Each row is a point on a tangle of strands that fork, close into loops and nearly touch. The rows are in no order.
Points whose rows are less than 66.5 apart are linked; no others are. Some points are linked to none.
Q_295: [ 11  10  -3  26  -4 -24  -6 -14 -40  26  19 -10  14   8  -4 -17  41 -15
  16   2   2  11  14  25  43  16  10   0  11  -5 -17  -5  -2 -21  -5  17
 -27  38   6  14  17   9  -8  28   1  24 -30   6 -17 -17 -20  -2 -24 -32
 -11   2  22]
Q_799: [ 26  -9  -8  10   7   1 -11  18 -48 -30  12 -34   7  -9 -22 -24  -4  -6
   4   2   0  -4  29 -37  17  11  -1 -26   7   4 -30 -23  -4 -40  -3 -14
  29   8  14 -47  22 -16 -23 -42  -1  70  -7  20 -49   1  23   2  -3  11
  -6  -6  23]
Q_741: [ 13  22  10  24  -4  -3  17  -2 -43  27  36 -10   5  24   2   5  36 -21
  31  11  -9  -9  21  12  19  -7   3  24  33  -8  -8 -17 -10   0  -4  26
 -16  23 -11 -15  12   8 -19   6  20  10 -20   7 -24  17 -19  11 -11 -23
 -15   4   7]
Q_64: [ -3  -2  -7  10  -2 -20 -12 -20 -16  10 -10   4  23   1  12 -13  26   8
  -9 -13   4  18   1  14  30  24  12 -20  -3  -5   2  11   5 -12  -5  -1
 -16  17  13  42  15  15   8  29 -12  17 -19  -2   5 -34 -17  -3 -16 -28
  -5  -5  20]
Q_113: [ 18   2 -12  12   0 -33 -22  -9 -33   7  14 -19   0  -9 -17 -25  25 -17
  11  -3   7   5   1   9  36  14  -1  -6  -2   0 -32   7   4 -26  -7   8
 -22  30   7 -10  20   5 -14  10  -4  29 -23  13 -21 -14   0 -13 -18 -22
  -4   5  19]
Q_338: [-28   5  14  -9  10 -15   1 -20  58  11 -24  37 -20  -7  -7  26  -7   7
  -8  20   3   1 -28  34  -9  -7 -14   0 -17  22   9  10  12  28 -18  14
 -36  -5  -6  20 -34  17  13  33 -17 -61   7 -15  39 -16 -11  -3  -8  -1
  14  21 -27]
Q_633: [ 18   1  -9  11   5 -25 -23  -2 -27  -3  14 -23  -5 -10 -17 -26  15 -16
  10  -2   8   0   2  -1  25   9  -3  -4  -1  -4 -33   7   2 -24  -9   3
 -13  22   5 -20  19   0 -15  -4  -1  28 -19  16 -23  -3   8 -11 -10 -12
  -1   4  14]
Q_764: [-19   8   1   6  -4 -36 -10 -28  33  21 -26  27  -7 -14  -6  -3  13   0
  -3   5   4  15 -15  36  18  21 -13  -7 -14   9 -13  11   8  13 -23  12
 -38  18   7  44 -25  22   7  47 -26 -29 -11  -5  26 -39 -19 -11 -24 -13
  10  12  -7]
Q_926: [ -1 -12  -1 -15   2  11 -12  10  16 -20  -9  -9   0 -12   1  -9 -22   5
 -13 -14   5   4  -5 -17 -15   0  -3  -4 -13  -3   3   7   0  -9   4 -22
  21 -19   8  -2   6 -13   7 -14   2   6  10   1   1   6  16   2  15  13
  -1  -7  -7]
Q_847: [  1  13   3   2  -2 -13   8   6  31  16  13   4 -46 -13 -28  18 -10 -19
  21  19   5 -16 -31  18 -19 -14 -26  29  -6   8 -20  16  -7  33  -5  16
 -28  12 -31 -36 -27   0 -11 -12  14 -56  12   6  13  13   6 -14   7   9
  28  17 -22]
Q_397: [ -6  -8   3 -15  -8  35   9   7  -8 -11  -6   5  32  15  33   6  -7  19
 -25 -16 -13  10  18 -16 -11 -10  25  -9   7  -9  33 -15  -2  -5  16 -19
  35 -29   8  16  15  -9  16  -6   7  18  13 -18   4   9  -5  26  13   7
 -23 -23   5]
Q_451: [-10 -35  -1 -28   4  13  -8  23  55 -42 -29   1  -8 -24 -14  -6 -63  14
 -25 -12  19   1 -15 -29 -41  -7  -8 -12 -41   0  12   3   6 -10  21 -36
  33 -37  20  -7 -12 -22  26 -23  -6   0  31   7  12   4  31 -15  21  37
  15  -9 -18]
Q_637: [ 11 -34 -14 -15   3   8 -13  27   6 -64 -13  -6  -4 -26 -15 -26 -40   4
 -23 -21   6   7  11 -48 -18   5  -6 -28 -37   2 -12   2   2 -34  23 -35
  52 -22  27 -12   9 -18  10 -44 -15  53  19  13 -18  -6  37 -20   8  35
  21 -23   5]
Q_562: [  0 -21  -7 -11   6 -26 -28 -12   4 -28 -26  -1  12 -20   4 -15  -5   6
 -31 -28   9  16  -9 -12  15  19   0 -30 -26  -6  -6  25  11 -25   7 -21
   2  -3  20  29  22  12  10  -2 -17  29  -8   4   5 -35  11 -20  -8 -15
   4  -7  12]
Q_615: [-26  10   9   4  -3 -18   0 -33  39  18 -30  39   1   1   7   9  12  13
  -9   6   1  14 -11  35  13  18  -4  -7  -7  16   5   7  11  19 -23   9
 -34   7   8  52 -28  23  14  54 -25 -40  -5 -15  31 -34 -31  -2 -18 -14
   8  12 -10]
Q_905: [ 26 -13 -14   2  11 -19 -29   5 -25 -28   5 -31  -6 -24 -25 -31  -5 -14
   0 -12  11  -2   4 -23  22  10  -9 -17  -9   1 -39   8   2 -37  -3 -12
   4  10  14 -29  23  -4 -16 -26  -9  47 -10  22 -29 -10  23 -16  -8  -1
   7   0  16]
Q_604: [  9  12   1   8  -4  23  28  20 -22  16  33 -18 -20  15  -9  12  -8  -7
  33  17 -10 -28  11 -17 -15 -15  -8  31  31   0  -5 -10  -5  21   5  14
  13   0 -22 -48 -11 -14 -28 -24  22  -7   9   9 -18  37   9   6  11  18
  -3   5  -2]
Q_590: [ -1  -1   1 -13  -1  33  12  10  -1   1   5  -5   6  11  15   7  -9   8
   0  -2  -6  -6   6  -9 -16 -14  10   8  12  -6  22  -9  -3   6   9  -8
  22 -19  -5  -4   3 -14   1  -6   8  -4  12  -8   0  24   2  17  16  10
 -14  -7  -2]
Q_883: [ 24  -2  -1  15   3  10  -4  22 -52 -21  19 -36  10  -3 -18 -18  -3  -8
  11   7  -2  -6  32 -36  10   9   4 -17  12   0 -24 -30  -7 -33  -6 -10
  34   7  10 -50  14 -20 -25 -39   9  66  -7  19 -52  13  22  10   1  17
 -10  -8  18]
Q_983: [ -8   3  -1  -1   3 -27 -18 -17  19   5 -15   7  -1 -12   0  -8  10  -2
  -5  -4   6  12 -18  18   7  12  -4  -6 -15  -1  -4  16   5   2 -14   3
 -21   8   3  27  -4   9   7  22 -12 -13  -9  -1  14 -19  -4 -10  -8 -10
   4   5  -6]
Q_692: [ -6 -23  -7 -10   7 -41 -29 -20  15 -26 -34   5  11 -25   1 -12  -9   9
 -30 -26  13  18 -16  -3  17  25  -4 -34 -33  -2 -10  30  17 -17   0 -17
 -13   0  21  40  14  20  11  10 -22  22  -9   7  14 -49  14 -27 -16 -16
   9  -5   8]
Q_204: [  6   4  -3   1   4  -6 -12   9  10  -4   7 -17 -24 -15 -18 -13 -13 -14
  12   0   8  -7 -15  -3  -9   0 -12  15  -4  -1 -20  14  -2   1  -9   0
  -5   4  -7 -27  -7  -9 -12 -14   6  -9   3  10  -5  15  16  -9   7  12
  12   5 -11]
Q_831: [ 13 -30 -13 -12  -1  15 -12  28 -10 -62  -7  -6   3 -19  -8 -23 -33   7
 -24 -18  -1  10  20 -47 -12   4   2 -32 -29   0  -8  -5   1 -35  24 -31
  57 -22  24 -13  12 -22   8 -44 -11  58  17  10 -25  -1  34 -10  10  37
  15 -26   8]
Q_52: [-16  -1   9 -18  12  12  10  -7  50   9 -19  17 -17  -1  -1  33 -15  12
  -6  19   5 -10 -30  17 -25 -20  -5  10  -7  14  27   9   6  26  -3   5
 -12 -15 -14   2 -22   5  11   7  -3 -55  18 -16  33  11   1   3  13   5
   7  12 -20]
Q_365: [  3   8   8  -6  -5  39  29   6 -23  18  11   1  24  34  36  21  11   6
   9   2 -15 -11  25  -3  -5 -20  18  13  33 -10  37 -28  -6  11  14   6
  13 -17  -8   7  12  -4   2   4  11  -5   5 -15  -1  25 -16  31   8  -6
 -26  -7   4]
Q_427: [  0  12   7  22  -1   3  10 -11 -32  26  11   3  33  23  25   0  38  -2
   8  -3  -3   8  20  17  29   9  22  -1  20 -10  14 -10  -6  -8  -2  12
 -13  15   9  32  16  10   5  29   2  15 -23  -8  -5  -9 -31  13 -12 -33
 -15  -1  17]
Q_468: [ 12 -20  -3  -6 -10  30   6  32 -38 -50   7  -6  26   4   9 -11 -19  14
 -17  -4 -14  11  40 -40 -14   1  19 -30 -11   3   8 -28  -2 -27  24 -26
  67 -19  21 -18  11 -30   3 -40   8  63  19   0 -35  15  30  11  15  40
  -5 -33  12]
Q_773: [-20  10   9  -4   5 -21  -1 -19  48  15 -17  29 -20 -10  -8  18   3  -3
   0  17   3   3 -26  36  -5  -2 -15   5 -13  14   0  10   7  25 -18  14
 -35   5  -8  19 -29  15   7  28 -12 -52   3 -11  30 -15 -12  -5  -9  -5
  12  18 -23]
Q_144: [  7   7  -4   4   2 -29 -16   3  12   3   7 -11 -30 -20 -25 -13  -2 -24
  15   2  10  -3 -21  10  -1   2 -18  16 -12  -3 -33  19  -2   5 -14   9
 -22  16 -11 -23  -9  -2 -11  -7   2 -15  -4  13  -2   5  13 -20  -2   6
  18  11 -13]
Q_16: [ -5  13   1  -6  -6  15  25  -3  17  28  10  14 -28  18  -3  41   5   0
  18  28  -7 -22 -20  20 -20 -27 -17  28  15   9  16   2  -7  42   5  21
 -19   6 -30 -18 -20   7   0  -2  10 -64  12 -12  20  18 -11   2   9  -3
   8  17 -15]
Q_632: [ 15 -20  -7  -6  -4  23  -7  30 -25 -47   6 -14   8 -10  -8 -22 -25   6
 -10  -7  -4   5  28 -42 -11   5   5 -25 -13   3  -8 -17  -2 -26  14 -26
  54 -16  20 -24  10 -27  -3 -40  -1  54  12   7 -34   7  29   3  13  35
   3 -22   8]
Q_809: [-20   3   8   6  -2  -8  -2 -29  14   9 -27  28  26  10  25   4  16  27
 -20  -9  -1  18  -3  18  16  20  16 -15  -1   7  23   8  10   6 -12  -4
 -14  -1  13  62  -5  18  22  42 -17 -11 -10 -15  26 -31 -31   4 -10 -21
   1  -2   8]
Q_62: [-21  -1   8   7  -2   2   2 -26   0   7 -27  27  40  21  39   6  15  33
 -30 -17  -5  22   3   6  15  19  30 -20   3   3  35   4   6  -1  -2  -8
  -3 -10  15  64   5  19  27  35 -13   2 -10 -17  23 -29 -34  10  -4 -25
  -5  -7  14]
Q_387: [ 11  13  -2  15  -4  11  19  20 -12  12  37 -18 -35   1 -26   5 -16 -14
  37  18  -2 -27  -1 -16 -18 -10 -14  37  23   3 -20   4  -6  22   1  14
   4   8 -26 -62 -20 -15 -33 -29  23 -17  10  16 -16  31  13  -8  13  24
  14  10  -4]
Q_377: [-19  -8   7  -6  -2  23   7 -11  -4  -5 -22  22  46  21  48   9   5  33
 -42 -25 -12  19  15 -12  -1   3  38 -16   6  -7  45  -8   0  -5  15 -17
  24 -31  13  48  13   8  28  11  -1  16   0 -25  21 -11 -25  23   6 -13
 -20 -16  11]
Q_800: [ 18  -2  -8   9   6 -15 -23   5 -23 -11  14 -30  -9 -12 -21 -28   3 -18
   9  -3   8  -4   2 -14  15   8  -7  -3   0  -2 -33   6  -2 -25 -10   0
  -1  15   5 -31  16  -7 -20 -17   1  30 -13  19 -26   3  16  -9  -3   1
   2   2   9]
Q_402: [ -1  21  -4  16 -11 -38  -6 -10  14  26  13  13 -34 -14 -27  -1  24 -30
  20  12   1   4 -18  37   8  -1 -25  19  -6   2 -36  13  -7  18 -16  22
 -38  33 -18  -7 -22  13 -13  16   2 -33 -13   3   7 -11 -12 -16 -17  -9
  15  16 -12]
Q_240: [  1   8   6   5  -1  16   6  -1 -26   9  11  -5  28  18  26   1  17   1
   1  -8  -7   2  19  -2  12   0  21  -2  18 -12  16 -14  -5  -9   5   1
   7  -5   5  13  22   0   1   5  11  18 -10  -7  -7   9 -16  22  -3 -15
 -21  -8  11]
Q_611: [  5   8  11  -4  -6  39  29  11 -33  13  13  -2  36  36  41  19  14   5
   5  -3 -17  -6  35 -10   1 -13  26   6  34 -12  36 -33  -5   2  16   5
  22 -19  -3  10  17  -6   2   2  15  10   2 -13  -8  22 -15  37   7  -5
 -33 -13   9]
Q_102: [ -1  12   0  -5  -5   6  21   5  27  22  15   8 -42   3 -18  33  -5  -5
  21  27   0 -23 -28  17 -24 -22 -25  31   5  10   0  11  -7  42   2  19
 -20   8 -33 -34 -24   3  -7 -10  15 -65  16  -2  17  20   1  -4  10   6
  19  18 -17]
Q_401: [-12  15   3   3   1 -14   2 -16  26  19  -9  21 -13  -2  -1  12  13  -5
   7  13  -1   3 -21  33  -2  -4  -8   9  -3   7   0   7  -1  22 -15  13
 -27   8 -11  19 -21  13   2  23  -6 -39  -1 -11  21  -8 -15  -4  -5 -11
   6  14 -15]
Q_886: [-24   3  12 -15  11   6  12 -19  55  12 -22  35 -16   5   0  40  -5  14
  -9  26   2  -5 -30  28 -18 -20  -7   3  -5  24  26   7  10  32  -9  18
 -25  -9 -12  14 -29  15  15  24 -12 -70  13 -22  41  -4 -13   5   4  -1
  10  19 -25]
Q_550: [  0  11  -5   8  -3 -44 -16  -4  18  13   5   2 -34 -24 -26  -9   9 -29
  17   8   7   3 -23  27   7   4 -24  14 -17  -1 -37  18  -3   9 -19  17
 -34  25 -15 -10 -16   9 -10   7  -4 -25 -11  10   7  -8   4 -21 -14  -3
  18  13 -15]
Q_423: [ 16  18   0  28  -4 -28  -4  -5 -38  22  31 -15  -9   2 -22 -14  31 -27
  27  11  -1  -1   9  17  27   3  -3  15  14  -4 -32  -2  -6 -12 -12  25
 -26  36 -10 -24   9   6 -22   7  11  17 -25  16 -23   5  -7  -7 -18 -19
  -4   8  11]
Q_346: [  9  15   7   4  -6  32  35  14 -34  23  27  -8   5  35  17  22  13  -5
  26  13 -17 -23  26  -8  -7 -17   5  28  42  -8  19 -28  -6  18  11  18
   8  -2 -18 -20   4  -4 -14  -6  20  -6   2   0 -15  34  -8  22   5   0
 -20   1   1]
Q_955: [  3   3   1   0   1   9  -7   1 -20  -3  10 -12  15   7  12  -9  10  -1
  -3  -9  -4   4  12  -7   8   3  12  -3   8 -10   5  -3  -2 -12   0  -5
   9  -2   6   4  19  -5  -2  -1   7  21  -8  -1  -9   6  -4  12   0  -9
 -15  -6   7]
Q_231: [-11  -3  -2  -5   4 -54 -24 -15  41   1 -25  10 -20 -32 -17 -11  -5 -12
  -1   2  13  10 -26  24  10  16 -23 -10 -35   1 -26  24  11   7 -19   3
 -36  12   4  20 -15  14   6  23 -23 -22 -10   8  22 -34  10 -22 -21   0
  18  14 -16]
Q_5: [ -2 -15  -9  -4   0 -44 -25 -24   8  -7 -27   4  11 -23  -1 -17   5   5
 -17 -19  14  18 -15   8  28  30  -5 -30 -26   1 -15  26  15 -12  -8  -9
 -22  14  18  44   9  21   7  25 -24  17 -14   6  11 -51   3 -23 -24 -19
   9  -4  15]
Q_68: [ -1 -13   0 -16 -13  40  11  20 -17 -25  -1   1  30  10  25   1 -18  19
 -27 -13 -14  11  26 -25 -15  -9  23 -15   1  -5  26 -24  -3 -10  24 -23
  52 -29  13   3  14 -20  13 -17   8  29  18 -14  -8  16   7  23  14  23
 -21 -29   5]
Q_75: [ -3  -5  -4  -8   8 -43 -27 -12  26  -9 -22  -2  -9 -26 -10 -14  -4  -8
  -9  -7  14   8 -24  12   6  15 -14 -15 -28  -1 -18  22   8  -3 -13  -5
 -25   7   7  18  -2   9   6  13 -18  -8  -8   8  15 -29  12 -22 -11  -5
  12   6  -8]
Q_30: [ 10  20  11  13  -3  17  26   7 -38  24  35 -10   6  30  10  15  25 -14
  29  12 -13 -17  23   0   7 -13   5  28  40 -10   7 -21  -7   9   3  23
  -4   9 -15 -18  10   4 -18  -4  21   2  -7   4 -20  28 -15  17  -1 -12
 -18   2   2]
Q_155: [ -8  21   0  13 -10 -24   3 -17  16  30   7  20 -23  -3 -12  10  23 -20
  16  16  -2   4 -16  41   7  -4 -19  17   2   5 -19   7  -5  25 -13  21
 -34  26 -15   9 -24  16  -8  25   0 -39  -8  -9  15 -12 -21  -8 -16 -16
  10  16 -14]
Q_181: [-17   6  -1   2   0 -47 -16 -22  37  15 -23  19 -17 -25 -16  -7   8  -7
   0   6   6  14 -20  34  15  17 -21  -7 -23   4 -23  17  10  12 -23  10
 -39  18   3  31 -23  19   4  38 -24 -27 -12  -1  24 -37  -5 -18 -25  -7
  12  15 -11]
Q_298: [ -9  -3   4 -16   9   8   4   5  44   2 -13   2 -21 -12  -8  15 -25   4
  -2   9  10 -10 -30   9 -27 -13 -12  12 -13   5  11  12   3  18  -3  -1
  -7 -13 -12 -11 -19  -5   5  -4   4 -43  18  -3  20  17  14  -4  16  13
  12   9 -22]
Q_596: [ -1   5   3 -12  -4  46  31   7 -12  21   6   5  12  36  29  29   6  13
   8   8 -15 -17  16  -2 -14 -25  14  16  30  -6  42 -23  -5  18  16   9
  15 -20 -15   2   2  -5   5   1   9 -19  12 -16   7  28 -13  27  14   1
 -22  -3   0]
Q_436: [-18 -38   0 -33   4  19  -3  25  65 -41 -34   7  -3 -23 -15   2 -70  25
 -32  -7  22   2 -17 -24 -46 -15  -4 -12 -43   3  22  -2   8  -6  25 -34
  35 -43  18  -3 -18 -24  34 -20  -5  -7  35   3  19   6  32 -12  24  41
  15 -12 -18]
Q_136: [-17   9   7   5   1  -9  -2 -29  21  13 -22  27  17   7  18   6  16  15
 -11  -3  -1  15  -9  24  11  16   9 -10  -3   8  17   9   7  11 -16   4
 -20   2   7  52 -12  17  15  42 -17 -23  -7 -13  27 -26 -27   2  -9 -19
   1   6  -1]
Q_386: [-16 -12   4 -15  -6  32   8  -2   0 -10 -23  19  42  17  45  11  -5  31
 -44 -24 -14  17  14 -15  -8  -7  34 -17   4  -5  45 -14  -2  -5  19 -22
  34 -37  11  36  13   1  28   2   1  17   9 -25  18   0 -17  23  12  -2
 -24 -20   8]
Q_688: [ 15  11  -2  18   5  -1  -2  14 -26   1  30 -29 -20  -5 -26 -17  -4 -19
  28   8   2 -16   8 -17  -1   0  -6  18  19  -1 -31  -4  -7  -3 -12  11
   5  15 -10 -55  -1 -12 -31 -29  15  22  -7  19 -32  25  14  -3   3  16
   3   6   1]
Q_372: [ -1 -26  -4 -21   5   5 -16  19  37 -41 -21  -8 -10 -24 -13 -18 -46   4
 -19 -17  16   5 -10 -28 -26   1 -11 -13 -34  -2  -2   8   3 -15  14 -32
  26 -27  17  -8  -2 -18  17 -26  -7  10  21  11   3  -1  30 -14  16  30
  15  -9 -12]
Q_143: [ 18   7  -2  19   5   4  -1  20 -35  -6  27 -35 -11  -6 -26 -17  -8 -15
  25   8   2 -14  17 -29   0   2  -4   6  18   1 -30 -15  -8 -13 -12   4
  20  10  -2 -59  -1 -19 -32 -34  13  40  -6  19 -42  23  19   3   5  23
  -3   2   8]
Q_9: [ 20   5   1  19   3  11   5  25 -48 -12  26 -37   4  -1 -22 -14  -6 -10
  23  12  -1 -15  29 -37   2   5   0  -5  21   1 -22 -28 -10 -20  -9  -3
  32   8   2 -57   4 -23 -31 -38  15  55  -4  17 -50  23  22   8   5  24
  -9  -2  12]
Q_889: [  2 -33  -8 -22   3   4 -15  23  26 -55 -21  -6  -6 -25 -13 -22 -45   4
 -26 -24  11   8   0 -40 -23   3 -11 -20 -38  -2  -6   6   3 -25  21 -36
  39 -27  25  -5   6 -17  18 -36 -13  30  20  13  -5  -7  35 -20  10  32
  18 -16  -5]
Q_814: [  3  -6  -2  -6   2   1 -16  -1  -9 -13  -3  -9  14  -3  11 -13   2   4
 -14 -17  -1  10   3 -10   6   8   7 -12  -4 -10   1   6   0 -16   3 -13
  12  -6  10  11  21  -3   4  -4  -2  20  -4  -1  -3  -4   1   4   1  -8
 -10  -7   6]
Q_15: [ -4   7   1  22  -6  -8   4 -21 -25  26   0   8  30  16  18  -6  37   4
   2  -7  -1  14  11  24  35  21  19  -8  11  -6   8  -2  -2 -10  -5   9
 -21  22  11  45  10  16   9  40  -6  12 -24  -7   3 -27 -31   5 -18 -33
  -8  -3  20]
Q_20: [-19  -7   9   1  -2   9   0 -19  -7   1 -26  22  44  18  44   4   9  34
 -40 -25  -9  23   8  -6  10  15  35 -22   3  -3  38   1   3  -8   7 -15
  11 -20  16  58  13  16  29  21  -8  17  -8 -21  20 -23 -28  14  -1 -21
 -12 -11  15]
Q_958: [ 31 -15 -15   7  12  -9 -22  12 -38 -36   7 -32   1 -22 -26 -31  -8 -11
  -1  -7   5  -2  20 -32  23  10  -5 -28  -3   5 -38  -9  -1 -45  -1 -17
  18   9  17 -41  26  -8 -22 -40  -9  68  -7  25 -43 -10  26  -9  -5   6
   4  -4  24]
Q_914: [ -2  15   1   0  -6  26  29  -2  -2  31  14  10 -12  30  10  35  17   3
  19  20 -11 -22  -6  16 -17 -27  -6  29  25   4  24  -7  -8  35  10  21
 -13   4 -27  -8 -10   7   0   1  11 -47   6 -13  12  23 -19  11   8 -11
  -5  13 -10]
Q_670: [  7  11   3   3  -4  30  28  17 -24  16  29 -13 -11  22   2  15  -3  -5
  28  16 -13 -24  15 -11 -14 -17  -2  27  33  -4   5 -15  -5  18  10  14
  12  -1 -23 -36  -4 -11 -20 -17  20  -9   9   2 -15  37   4  15  10  12
 -11   3  -2]
Q_734: [  1 -13  -6  -8   4 -17 -25  -8  -3 -20 -15  -4  11 -12   7 -16   2   6
 -24 -22   6  13  -4 -10  13  16   3 -23 -16  -7  -6  16   6 -21   2 -17
   3  -1  14  22  23   6   8   0 -11  25  -8   4   2 -24   5 -11  -5 -15
  -2  -5  11]
Q_669: [  4  21   5  19  -5  -1  14  -9 -26  29  26   3   6  22   8   7  34 -16
  23   7  -8  -4  10  24  13  -7   5  20  23  -6   2  -9  -6   9  -3  23
 -21  19 -10   5   4  12  -9  17  11  -6 -13  -3  -6   8 -24   8  -8 -23
  -9   6   2]
Q_635: [ 11   8  -3   9   4  -3  -6  13 -10   1  21 -22 -24 -10 -22 -16  -8 -16
  21   3   5 -11  -4 -10  -5   0  -9  17   6  -2 -26   6  -4  -2  -9   7
  -1   8  -9 -41  -3 -10 -22 -20  12   4  -1  14 -18  21  17  -6   7  13
   8   4  -5]
Q_309: [ 12  17  -1  15  -4   1  14  13  -6  17  37 -12 -38   0 -27   6  -4 -18
  35  18  -3 -22  -8  -3 -14 -13 -18  39  19   2 -23   9  -9  26  -3  17
 -13  16 -30 -57 -16  -7 -31 -23  24 -26   7  18 -12  27   6 -10   9  14
  16  12  -6]
Q_565: [  7  20   0  11  -8 -14   7   3   9  18  28  -1 -42  -8 -27   9   2 -25
  30  17   0 -16 -18  16 -11 -10 -24  34   6   3 -28  13 -10  29  -7  20
 -27  21 -32 -41 -18   2 -22 -12  18 -41   4  12   1  17   0 -13   3   6
  21  13 -15]
Q_396: [  0   9   0  -8  -6  38  32   9  -7  28  17   2 -15  29  10  32   2   7
  19  21 -12 -25   2   3 -23 -27  -6  30  30   0  26 -10  -5  32  17  17
   3  -7 -26 -20  -8  -4  -3  -6  15 -38  13 -10   7  33  -5  13  14   2
  -7   9  -5]
Q_663: [ -5  16   3   2  -2  13  18 -10   3  26   8  13  -1  20  16  22  20  -2
  13  11  -8  -9  -7  23  -7 -15   0  17  17   0  18  -2  -6  24   0  16
 -15   2 -17  10  -7   9   0  13   5 -32   1 -14  12  11 -21   8   4 -15
  -5  10 -10]
Q_96: [ 15   4 -12  20  -3 -35 -14 -16 -38  19  13 -12   6  -4 -14 -22  35 -19
  14  -1   6   9   8  21  46  18   5  -6   2   0 -29   3   4 -24  -9  13
 -28  40   6   5  19   9 -12  23  -3  27 -30   8 -20 -20 -10 -12 -27 -30
  -7   3  25]
Q_251: [ -3   3   1 -15  -5  52  35  10  -9  27   5   6   2  38  22  37   2  17
   9  16 -14 -24  12   1 -21 -31   6  21  31  -4  44 -21  -6  27  19  14
  13 -19 -20  -6  -3  -5   7  -2  10 -35  14 -17  10  32 -11  25  15   2
 -18   3   0]
Q_17: [  5 -13  -1 -11  13 -22 -23  15  38 -25 -16 -20 -28 -29 -26 -21 -36 -13
  -1 -10  22  -7 -24 -14 -18   6 -20  -1 -31  -5 -23  21   3  -9  -3 -14
  -7  -7   8 -19  -6 -12   2 -20  -7  -7  11  18   4  -2  32 -24   6  22
  23   6 -17]
Q_42: [-22  -9  12 -26  13  28   7 -17  49  -1 -33  32  15  11  22  34 -17  35
 -32   4   0   1 -18   5 -22 -18  15  -6  -3  17  53   1  13  15   0  -3
   5 -37  -1  28 -13   5  26  19  -9 -42  16 -22  42   2 -11  15  16   3
  -6   2  -8]
Q_649: [ -8  -5  -8   5  -2 -32 -16 -26   2   6 -24  11  17 -10   5 -14  17  10
 -13 -12   7  21  -7  18  31  30   3 -23 -15   0  -7  16  11  -7 -10  -3
 -22  19  15  51   5  19  11  36 -23   8 -16  -2  12 -46 -13 -13 -22 -24
   3  -3  16]
Q_781: [ -2  10   8  12  -1  11  10  -8 -27  18  10   1  35  24  31   2  28   2
   0  -8  -5   6  19   7  19   5  26  -3  20 -11  20 -12  -5  -7   2   6
  -3   1   7  31  21   7   6  20   6  14 -14 -10  -2  -1 -27  20  -5 -26
 -20  -5  13]
Q_525: [  4 -17  -2 -13 -15  38  10  25 -24 -37   2  -1  29   8  19  -4 -19  20
 -23  -9 -13  13  33 -32 -17  -7  20 -20  -5  -2  19 -24  -2 -16  25 -27
  61 -26  16  -5  11 -24  10 -27   9  43  22  -9 -20  17  19  19  14  33
 -15 -35   5]
Q_859: [  0   2   0  -7   5   0  -3   6  27   2  -2  -7 -24 -12 -12   1 -16  -8
   7   5   9  -9 -24   4 -20  -8 -11  16  -8   0  -7  14   0  11  -6   2
  -7  -3 -14 -17 -15  -6  -4  -8   6 -29  10   3   7  18  13  -6  12  10
  12   8 -18]
Q_577: [ -2  17   4  11  -1   4  11 -12 -11  25  11   9   7  18  17  11  27  -6
  15   4  -7  -1   1  24   5  -6   6  12  17  -3  10  -4  -6  13  -5  16
 -15   9  -9  18  -1  10  -1  20   4 -16  -7 -11   5   3 -25   8  -3 -21
  -7   5  -3]
Q_552: [-25 -37   0 -34   4  13  -7   7  55 -46 -43  18  14 -19   5   5 -49  33
 -56 -20   4  16  -9 -24 -31  -7   5 -19 -37   3  33   2   8 -11  21 -36
  35 -44  19  21  -5  -6  40 -15  -9   7  25  -6  26  -7  20  -6  18  24
   3 -15 -13]

How many points has the smallest loop of links through each point below? Write - if it is on no loop.
Q_847: 15
Q_298: 12
Q_814: 12
Q_889: -

A fork is a point with three links, a tip a point with one. Leave the first point through the second and follow the links. Name the first fork or tip that comes.
Q_596; Q_251: Q_914
Q_155; Q_401: Q_204
Q_905; Q_800: Q_295
Q_831; Q_637: Q_436
Q_396; Q_251: Q_611
Q_136; Q_615: Q_983

Name the points in between on the shortest way along the links from the first point to the second, in order.
Q_338; Q_859: Q_886 Q_52 Q_298
Q_396; Q_30: Q_914 Q_663 Q_577 Q_669 Q_741
Q_386; Q_525: Q_397 Q_68
Q_800; Q_883: Q_905 Q_958 Q_799
Q_914; Q_611: Q_396 Q_251 Q_596 Q_365
